Each scene shows the same named points in several views. A view is turned or mirrored, and shifted as a whole, has a little noise and may leave points out.
In the rows, zero is written as 128.

Scene 1
View 1
papif: [135 113 113 136 133 128 133 124  92 131  97 137 124 111  94 144 153 162
 141 138 163 110 150 115 122 117 163 119 144 173 160  97 122 151 156 119
 143 114 112 136 112 137 103 123 141 120 102 154 157 104 185 118 120 119
 115 119 129 178 133 107 138 133 123]
nipiv: [126 126 144 129 137 129 164 124 100 108 134 153 152 107 101 142 137 157
 145 134 154 115 146 120 143 111 129 130 116 160 151 117 129 156 147 128
 140 111 138 137 134 146 101 131 156 125 129 166 115 103 164 124 121 108
 130 118 132 146 120 114 141 114 130]
puf: [109 123 124 146 144 140 132 125 122 113 117 135 114 110  97 155 139 157
 129 133 170 123 146 125 128 121 138 113 126 162 128 124 126 142 148 124
 133 118 130 139 125 149 118 128 146 133 137 140 117 101 146 122 121 129
 107 126 135 130 132 121 130 138 137]
nopo: [131 134 172 115 146 122 195 136  91  94 172 169 195  99 111 146 115 138
 147 119 136 126 144 119 169 100  90 150  84 151 159 136 151 166 113 135
 146 114 156 140 152 154  86 156 152 128 153 186  82 103 154 147 122 100
 168 110 116 123 108 107 149  93 126]
koz: [111 131 152 149 200 146 142 145 144  79 171 125 150 102 126 184  88 138
 114 100 140 174 153 117 148 109  72 126  59 130 115 165 164 138  80 125
 133 149 167 151 150 150 117 177 129 148 200 128  66  95  95 161 143 138
 137 115 100  73 105 108 130 139 158]
nazeg: [ 94 121 110 170 184 156  96 139 159 104 119  99  88 112 104 183 114 148
 104 111 174 162 149 124 110 131 124  95 115 146  96 143 142 125 120 119
 127 145 133 145 127 147 132 152 120 152 172  97 103  96 110 140 132 160
  91 128 120  98 132 117 117 170 159]
Vuv: [113 112 106 162 223 160  85 138 144  91 116  97 102 106 131 197 114 172
 112 119 141 174 167 112 111 106 111 106  75 132 107 143 137 113  97 108
 127 155 154 159 122 132 140 154 124 147 188 103 129  92  94 139 159 152
  90 112 102 104 108 113 118 167 169]
Nuzen: [102 140 159 150 145 132 169 151 142  99 177 138 154 109  90 157  94 103
 112  89 170 150 131 128 152 132  90 124 112 155 121 155 174 158 104 145
 142 131 140 132 159 166  90 177 124 143 172 141  48 106 134 165 105 139
 154 128 116  85 131 109 136 132 132]
Zizu: [101 130 139 152 145 141 148 135 134 107 141 135 122 111  95 160 120 139
 126 118 174 132 139 129 140 127 120 116 123 159 120 136 140 149 134 134
 136 121 136 137 139 159 111 144 136 139 150 139  87 103 139 135 112 135
 121 127 131 106 132 118 131 136 136]
Doma: [126 123 135 137 160 134 148 136 109 109 137 136 146 106 103 159 122 145
 129 114 151 136 147 116 138 113 120 126 110 157 143 127 146 152 119 127
 144 126 136 138 134 144  98 151 137 131 146 150 112  99 151 142 126 121
 135 114 115 136 121 107 138 131 136]
mal: [111 125 125 149 109 127 149 134 119 130 119 137 116 117  76 143 138 131
 128 118 188 110 133 126 128 138 154 113 161 179 138 115 137 160 157 137
 142 115 108 129 127 153  95 136 136 131 112 145 108 108 179 128  99 129
 122 132 139 142 147 114 134 137 119]
Bez: [ 77 138 133 170 131 148 138 136 172 110 145 125  95 121  77 162 112 120
 108 108 203 137 128 138 130 150 121 100 143 162  93 153 146 147 140 140
 132 123 125 135 149 167 116 150 128 148 155 113  57 108 123 140  95 157
 111 143 143  77 154 126 120 155 139]
deni: [109 127 131 146 148 138 142 134 127 108 134 135 125 109  97 158 123 144
 127 119 168 131 144 123 136 124 120 117 119 158 126 133 140 146 132 131
 138 124 135 137 136 153 109 144 138 136 148 139  96 103 142 133 118 133
 121 124 128 117 130 115 131 137 138]
bos: [107 130 140 146 142 138 152 130 126 105 140 141 129 112  96 154 125 148
 128 124 170 130 140 126 139 124 121 118 117 155 123 135 136 149 138 131
 136 118 137 139 139 153 114 138 145 138 149 143  91 103 143 132 115 129
 120 127 132 114 129 118 133 130 134]
Davo: [107 109 101 163 198 159  81 128 141 102  99 100  84 110 122 186 130 186
 116 134 156 157 160 119 108 114 132 100  98 141 107 128 119 116 126 106
 125 144 142 152 112 134 145 132 134 144 163 101 142  91 107 124 155 152
  76 118 119 119 120 119 117 169 166]
bati: [ 99 124 101 172 135 142 106 143 151 133 105 106  77 117  72 162 126 124
 101 106 198 138 136 129 105 153 159  90 167 175 109 123 149 145 144 132
 136 135  97 131 123 148 108 149 112 143 127 105 110 107 155 138 104 162
 103 139 128 123 157 111 122 174 133]
View 2
koz: [ 66  74  95  65 199 163 137 128 126 197 150  91 142 122 106 100  68 120
 129  96  95 157 112  51 152 154 132  90 135 153 180 103  88 139 160 136
 142 126 121 193 138 110 126 103  87 101 159  81 169 147 115 172 115 135
 126 143 102 177 112 132  64  71  82]
bati: [111  83 145  79 125 176 139 112  97 128 166 123 117 115 139 148 166 150
 163 146  91 144 103 127 157 139 151 130 153  77 162 107  84 133 149 143
  98 140 163 160 110 114 103 164 140 154 117 133  89 139 107 108 125 100
 143  86 160 147  94 101  86 103 114]
papif: [145 125 140  88 103 138 121 109 118 112 140 127 116 132 165 107 151 150
 131 142 128  99 106 130 137 141 136 132 145 118 138 120 116 102 120 112
 137 153 156 158 144 107 151 141 148 172 104 161 108 114 144 122 109 121
 141 116 116 136  91 120 176 131 137]
puf: [117 103 132  77 131 144 135 123 110 122 149 127 127 135 145 115 149 142
 127 133 113 123 112 105 149 149 125 128 150 106 146 124 102 114 139 133
 131 135 151 161 135 120 135 139 119 147 131 141 124 119 130 143 121 120
 133 119 123 156 100 124 125 121 109]
Bez: [ 78  63 129  72 155 164 152 121 103 133 174 133 135 132 118 145 170 133
 136 130  72 160  94  96 170 142 128 110 154  74 155 120  95 140 170 147
  94 146 154 159 105 123 103 149  97 129 141 130 108 129 109 147 132 120
 141 105 146 170 105 129  53  88  70]
deni: [101  91 122  76 146 150 135 116 117 140 154 124 132 135 134 113 138 135
 126 123 100 133 103  96 152 144 131 111 144 116 151 121 104 123 147 124
 124 146 146 165 131 113 131 132 111 135 131 132 128 124 129 148 119 127
 136 126 119 161 102 131 108 101  99]
nopo: [ 99  91  94  88 169 122 129 106 151 167 143 120 135 150 124  76 114 111
  92 104  97 117  82  71 140 124 117  77 132 164 143 126 138 121 145  89
 148 192 123 161 146  93 157  99  91 116 123 140 153 112 153 170 100 170
 140 170  68 168 104 162 148  79  94]
nazeg: [ 90  86 130  62 154 177 141 137  97 152 158 105 130 109 128 134 113 144
 160 128 107 156 127  93 157 167 143 133 149  95 178 104  69 133 151 162
 122  95 146 184 129 127 110 139 120 134 153  98 128 150  99 138 131  97
 124  98 147 162 102  99  66 106 100]
mal: [123  95 138  92 118 143 132 102 115 114 158 141 122 138 146 124 181 144
 131 143  92 119  89 125 149 127 135 116 150  96 139 124 118 121 143 112
 110 176 157 146 118 107 129 150 130 157 105 163  93 113 136 122 114 125
 146 112 129 147  95 128 132 107 114]
Vuv: [ 92 105 123  58 161 177 129 148 102 169 143  82 128 106 133 110  64 146
 156 118 133 146 144  84 144 180 141 137 141 131 184 100  56 124 138 167
 152  69 133 203 149 129 125 122 120 132 168  78 159 155 101 146 124  96
 115 112 126 164 104  91  80 115 112]
Davo: [108 114 135  58 142 170 131 149  94 138 144 100 124 108 149 119  95 152
 155 129 140 137 147  98 147 183 138 152 148 107 171 111  59 117 134 169
 148  67 148 191 147 134 127 134 128 147 163 101 142 145 106 141 131  89
 119 104 137 157 100  90  95 133 116]
Doma: [108  99 115  84 149 147 129 112 128 156 147 115 127 127 133  99 118 133
 125 121 105 124 101  93 144 137 135 103 138 138 156 115 110 124 139 114
 136 157 137 167 138 106 143 121 120 138 120 130 132 128 132 141 110 133
 136 134 104 154  98 132 130  97 115]
nipiv: [124 110 125  86 129 126 127 113 125 121 144 137 130 149 149  96 153 132
 104 127 113 106  97 104 145 139 117 114 143 127 130 135 130 108 133 106
 139 168 146 156 142 110 155 126 117 148 121 160 127 106 149 152 111 142
 138 138 101 158  99 143 162 119 109]
Nuzen: [ 73  59 103  82 182 153 138 104 134 180 166 118 135 135 104 113 129 114
 125 110  67 154  79  74 157 126 133  76 139 127 162 111 110 149 166 113
 112 183 131 164 117 101 119 119  92 109 127 119 132 135 125 155 111 147
 142 139 110 170 108 144  75  59  75]
bos: [101  91 123  78 148 146 137 121 117 133 152 129 133 139 132 113 145 130
 119 121  99 131 102  93 154 144 122 112 147 111 148 125 109 119 147 126
 128 148 142 166 131 114 134 131 105 133 136 140 127 120 133 155 119 130
 136 129 116 167 103 137 110 105  94]
View 3
Bez: [ 88 111 155 160  98 154 154  93 148  89 158 135 117 105 129 111 138 125
  95 112 147 159  89 120 125 125 160  73  89 157 130 140 119 110 145 118
 191 108 130 145 124 102 127  88 132 148 142 111  79 112 132 152 147  94
 126 148 118 100 188 156  59  86 181]
Davo: [108 145 130 182 127 155 149 141 141 111 140 149 135 120  80 154 157 139
  83 147 148 178 123 125 110 110 127 128 136 192 123 131  96 134 165 132
 144 151 152 142 111 106 101 150 124 137 201  76 110 116  75  99 121 134
 138 134 104  71 148 163 119  84 140]
koz: [ 77 149 131 186 116 139 181 123 162 111 139 159 148 114 167 108 177 132
 125  96 136 173 159 105  83 112 163  40 152 194  90 123 108 141 158 116
  99 144 106 158 133 131 121 107 129 140 114 123 129 126  60 164 131 102
 143  97 102  81 184 156  97  61 155]
puf: [125 125 136 180 123 143 162 139 147  95 156 141 120 100 128 149 135  93
 127 118 162 166 103 127 122 137 135 114 108 158 143 147 117 142 138 113
 141 103 150 136 105  96 120 127 133 133 169  95  80 129 132 121 111 124
 129 122 122 112 152 157 103 105 147]
Nuzen: [ 85 125 142 171 106 135 176 108 158  96 155 150 130  92 178 106 149 105
 143  95 149 159 122 110 106 136 165  38 113 159 117 137 124 139 128 107
 129 104 108 153 120 122 133  94 141 140 103 132  96 123 123 176 133  95
 132 107 121 120 191 152  77  85 169]
papif: [140 129 127 177 134 134 158 158 136  96 152 144 122  78 117 177 120  74
 150 141 181 167  93 127 129 156 119 139 104 142 164 153 116 163 110 100
 120  87 156 133  84 106 121 155 150 120 184  88  68 124 165 109  90 144
 127 116 135 141 136 149 123 137 132]
bos: [115 125 138 179 117 138 167 131 153  96 157 143 121 103 151 134 142  92
 133 105 157 164 112 119 115 135 144  86 113 156 134 143 121 138 136 112
 138 105 139 138 113  98 131 110 136 135 147 108  81 132 133 139 116 112
 130 118 121 113 160 154  97  98 156]
nazeg: [ 81 136 141 170 112 157 147 114 143 101 140 149 134 111  93 131 153 151
  80 142 142 172 109 120 113 114 146  99 124 187 118 128 101 121 162 128
 163 141 135 150 117 120 108 129 129 144 170  93 108 104  89 130 140 117
 138 139 105  79 176 161  90  81 159]
Zizu: [107 125 136 175 115 137 166 127 149  97 154 147 123  93 144 135 141  96
 132 112 157 165 109 119 114 137 147  86 110 155 134 142 119 142 132 109
 137 105 133 141 110 109 126 118 138 134 144 109  86 123 133 142 119 113
 130 115 122 115 167 154  91  99 154]
bati: [ 87 120 145 152 110 158 137 105 128  90 151 145 123  81  83 142 124 133
  88 160 157 161  74 123 137 137 141 120  85 156 150 144 108 127 130 117
 188 108 131 150 102 125 116 134 150 136 167  93  78  92 152 134 137 118
 129 150 126 118 182 154  72 114 158]
Vuv: [ 91 158 126 184 127 154 154 138 145 113 135 160 148 121  96 140 169 156
  86 143 139 182 143 118  96 107 135 102 155 206 104 120  91 138 170 132
 120 166 134 152 118 126 100 149 124 137 178  84 131 113  51 117 128 129
 146 121  99  66 161 163 115  72 137]
deni: [110 127 137 176 117 140 165 129 148  97 153 146 127  96 141 139 142  96
 129 112 159 164 110 120 112 136 143  89 111 159 132 140 120 141 133 109
 134 108 136 142 110 106 127 119 138 135 148 106  85 124 128 139 117 116
 131 117 118 113 165 156  97  99 153]
mal: [118 112 143 165 118 138 157 128 138  88 157 143 113  77 127 150 120  83
 136 130 172 160  78 124 134 155 139 114  84 135 160 154 124 144 111 102
 156  78 141 137  96 102 131 124 150 130 155 101  62 117 178 134 113 121
 127 126 135 141 164 151  87 128 157]
nipiv: [138 125 131 191 128 127 177 154 151  97 156 144 120  91 161 150 136  61
 164 102 170 164 116 121 115 146 136  96 116 146 145 150 126 163 119 101
 105  89 146 132 102  94 136 123 138 123 151 106  77 142 144 131  93 129
 126  98 127 131 142 154 116 113 142]
nopo: [124 138 127 194 124 115 199 152 168 101 160 153 130  89 217 130 151  56
 193  72 163 165 147 109  97 147 154  49 133 150 121 142 133 169 114  89
  69  93 120 143 112 110 143 106 144 124 101 134  93 149 125 165  94 114
 132  74 124 136 162 149 111  97 147]
Doma: [111 136 129 180 123 131 171 141 151 103 147 153 131  88 150 144 145  93
 149 115 164 168 123 114 110 141 141  87 124 160 130 140 116 158 122 105
 106 107 126 145 103 121 126 131 146 127 141 109  95 126 126 141 108 126
 134 101 122 124 161 153 110 105 144]
View 4
nipiv: [126 144 123 156 133  97 110 135 136 150 150 135 132 159 132  98 142 158
 163 132 149 121  96 135 140 101 144 142 136 120 106 141 124 133  89 144
 133 154 118 117  95 153 142 147 136  98 157 120 101 154 126 145 114 118
 113 144 127 134 116 109 111 141 147]
bos: [119 140 138 135 149 114 122 116 141 156 161 150 128 153 116  94 152 151
 143 127 152 139 105 119 131 136 142 144 154 129  94 125 124 127  80 140
 125 140 107 114 103 140 164 143 119  69 162 119 119 137 111 138 111 127
  93 148 112 123 140 115 122 145 141]
puf: [124 132 124 145 139  94 109 114 132 150 162 135 114 148  98 105 147 152
 149 121 168 138 113 121 128 133 150 136 142 138  88 129 130 141 102 138
 118 136 115 115  99 149 154 144 125  77 164 116 118 134 112 139 118 138
 100 148 125 126 152 111 110 154 144]
Bez: [121 152 139 103 164 140 139  91 153 161 177 158 108 149  94  86 165 134
 116 122 161 147 115  95 125 182 156 148 182 152  79 105 107 135  82 122
 110 133  99 109 122 137 197 142 104  40 164 111 141 107  81 133 116 144
  73 165  79 115 173 130 137 152 138]
nazeg: [120 102 151 114 154 107 118  97 141 155 165 149 116 126  76 114 159 162
 121  97 166 178 124 118  97 205 133 143 155 145  66 109 153 143  96 149
 104  89 106 124 110 121 178 147 109  44 174 100 159 114  95 126 103 143
  69 146 120 126 195 127 112 161 140]
deni: [121 136 135 132 145 114 121 117 143 151 156 144 125 147 114  98 152 157
 142 121 150 141 105 121 128 144 138 147 153 130  93 124 128 132  83 140
 121 134 112 117 104 136 166 146 123  74 164 110 123 133 108 139 111 126
  94 148 112 129 145 120 119 145 144]
Zizu: [125 142 131 129 145 118 123 118 144 148 158 144 124 147 118  97 155 155
 140 122 147 138 105 124 126 147 145 151 155 130  92 124 124 135  82 139
 122 136 114 122 107 138 166 145 122  72 164 110 125 130 103 143 112 125
  95 149 109 131 147 124 122 144 142]
Davo: [118  76 154 140 145  70  91 106 125 160 156 141 121 125  60 132 147 173
 136  94 181 188 132 130  98 187 125 130 131 140  64 119 169 147 112 161
 103  80 107 122  95 129 155 147 111  54 172 106 149 130 121 117 102 150
  75 135 152 124 195 108  95 166 143]
koz: [113 109 193 119 176 139 142 121 164 158 139 178 163 138 147 100 166 186
 124 105 124 184  95 142  97 192  88 162 164 102  85 127 157 106  34 177
 128 101  93 127 106  83 175 153 108  48 169 106 144 146 123 128  73  88
  61 131 114 134 153 131 126 127 142]
nopo: [123 156 146 148 148 130 135 142 155 149 138 154 157 166 180  84 147 172
 160 138 120 117  81 140 141 100 123 157 153  98 119 145 121 110  48 154
 149 165 111 120 100 128 147 150 132  98 157 122  97 164 129 149  98  86
 105 136 110 140  92 115 128 119 146]
Vuv: [115  70 176 129 156  85 102 110 137 156 145 154 137 118  84 132 152 188
 131  84 163 203 123 142  87 206 104 141 137 123  65 120 183 134  87 173
 109  68 105 129  97 101 161 153 108  46 173 103 156 134 123 114  85 126
  70 129 152 130 190 117  99 155 144]
Doma: [127 133 134 137 135 113 122 130 146 142 145 139 132 141 135 105 148 173
 151 117 136 137  99 137 124 138 131 156 142 119 101 132 139 132  81 156
 126 131 122 129 103 129 153 148 134  90 165 106 116 145 112 144 104 113
 105 141 124 142 136 124 116 138 146]
mal: [132 166  96 130 120 112 116 114 133 137 167 122  96 147 103  97 148 140
 151 132 158 105 106 115 141 122 176 149 148 146 100 122 110 151 115 120
 115 152 127 118 108 165 162 142 139  93 163 106 114 122  85 152 135 144
 121 164 105 133 144 129 120 151 144]
papif: [136 138  92 154 107  77  92 131 120 132 156 108 103 139 102 116 132 158
 170 123 165 110 108 134 139 103 165 143 119 135 101 135 132 159 130 139
 116 140 140 126  94 167 135 142 149 110 162 106 106 141 107 148 130 144
 131 149 142 140 137 112 100 155 147]
View 5
Doma: [124 134 138 138 146 151 152 119  94 109 137 143 123 170 119 126 153 121
 101 117 114 143 112 119 116 147 105 170 100 128 135 107 129 136 139 108
 136 124 105 129 129 139  98 118 141 162 106 122  95 126 118 137 147 148
 130 156 109 134 161  94 110 160 117]
Zizu: [119 142 143 129 149 148 150 116  97 115 130 125 144 179 106 112 144 136
 111 114 105 160 113 105 150 144 112 137 102 116 150  96 133 129 145 100
 126 118  93 120 135 138 102 118 154 153 119 131  93 126 124 130 158 153
 127 169  98 122 142 108 109 152 131]
bos: [117 137 147 117 147 155 154 120  93 110 131 128 142 181  99 112 149 133
 109 121  97 155 112 101 150 141 117 135 110 110 147  99 135 131 138  99
 123 127  96 122 136 132 106 117 151 154 120 130  89 128 129 132 149 158
 129 163  90 120 143 103 115 147 134]
Bez: [104 153 157 119 157 147 153 119  95 134 134 108 170 196  86  95 140 150
 121 108  96 192 115  87 200 158 122  88  99 101 178  84 136 109 153  91
 107 113  73 106 128 128 101 120 175 130 142 136  82 133 144 127 172 154
 103 206  88  99 119 122 119 154 145]
papif: [136 153 125 135 142 135 134  97 121  89 100 109 133 145 121 109 126 138
 122 125 112 138 112 120 154 111 111 176 114 138 126  91 134 158 140  98
 138 135 115 104 185 142 117 105 145 171 100 144 130  91 107 139 154 155
 190 112 102 141 130 101  80 127 133]
Davo: [157 129 123 112 140 111 163 125 148 117 145 127 142 147  97 123 153 171
 138 101 130 162  84  76 160 100  93 127 126 106 149  99 104 168 116  78
  93  78 104 131 141 109  67 114 183 151 113  75 104  82 110 139 142 176
 160 185 112  56 116  69 143 153 148]
Nuzen: [ 99 142 158 144 158 163 154 127  68 136 153 142 139 204 108 114 157 117
  96 105 104 171 121 112 134 183 112 129  81 116 162 103 135 100 153 114
 132 122  75 122  94 142  95 130 149 143 123 132  71 158 136 128 168 138
  74 206 102 134 165 115 119 183 115]
Vuv: [155 116 128 125 142 113 171 133 142 128 167 146 134 152 107 131 168 160
 129  88 141 167  81  78 137 115  82 131 113 110 151 108  97 160 110  85
  93  69 100 143 114 106  49 122 184 150 108  59  90  93 111 140 144 171
 134 209 120  54 135  62 155 176 138]
nopo: [106 124 150 130 147 182 157 128  59 100 145 166 110 193 118 131 168  95
  77 130  93 133 119 131  81 163 115 183  97 120 124 120 145 125 139 124
 151 146 107 138 112 146 113 126 117 171 102 134  78 163 125 130 135 145
 105 142  94 160 188  98 109 163 109]
puf: [127 141 138 117 144 143 148 112 113 103 122 120 142 165 101 112 141 143
 118 121 106 152 105 100 162 122 117 140 116 112 144  95 133 144 135  91
 122 121 103 117 158 130 105 113 159 159 117 128 106 108 121 136 149 161
 150 151  94 113 129 100 108 136 143]
nipiv: [121 137 139 118 140 160 147 113  89  91 122 134 127 169 113 122 147 122
 102 134  96 135 115 115 123 130 119 168 116 120 125 104 138 146 136 104
 140 142 112 124 152 142 119 115 135 171 104 138 105 127 121 133 139 156
 151 124  91 143 152 100  97 137 129]
bati: [122 167 138 144 155 120 135 100 126 130 112  87 170 164 101  92 115 160
 139 101 119 181 115  96 210 141 112 109  97 126 172  74 129 124 158  87
 116 110  82  88 159 138  99 113 178 138 128 143 111  97 124 134 190 148
 148 184 105 112 105 122  95 150 140]
nazeg: [137 139 138 126 150 118 160 125 132 135 148 121 154 169  94 112 150 164
 134  92 127 181  97  79 178 130  95 106 109 108 166  91 112 139 130  85
  97  80  85 122 125 117  67 119 188 137 126  92  92 101 124 135 161 165
 124 212 109  68 117  89 137 166 145]
deni: [121 139 142 123 147 148 151 119  99 113 132 128 140 175 102 117 146 132
 112 116 104 158 111 104 149 141 111 140 105 116 149  99 131 131 142  99
 124 122  95 119 137 134  99 118 156 153 118 126  94 125 123 131 155 154
 130 168  96 121 141 103 112 151 133]

Which points are out of place in each view (at most two, in the order of its rows)? Write none if all are in place.
view 1 | Zizu
view 2 | nipiv
view 3 | Nuzen
view 4 | nopo
view 5 | Doma, bati
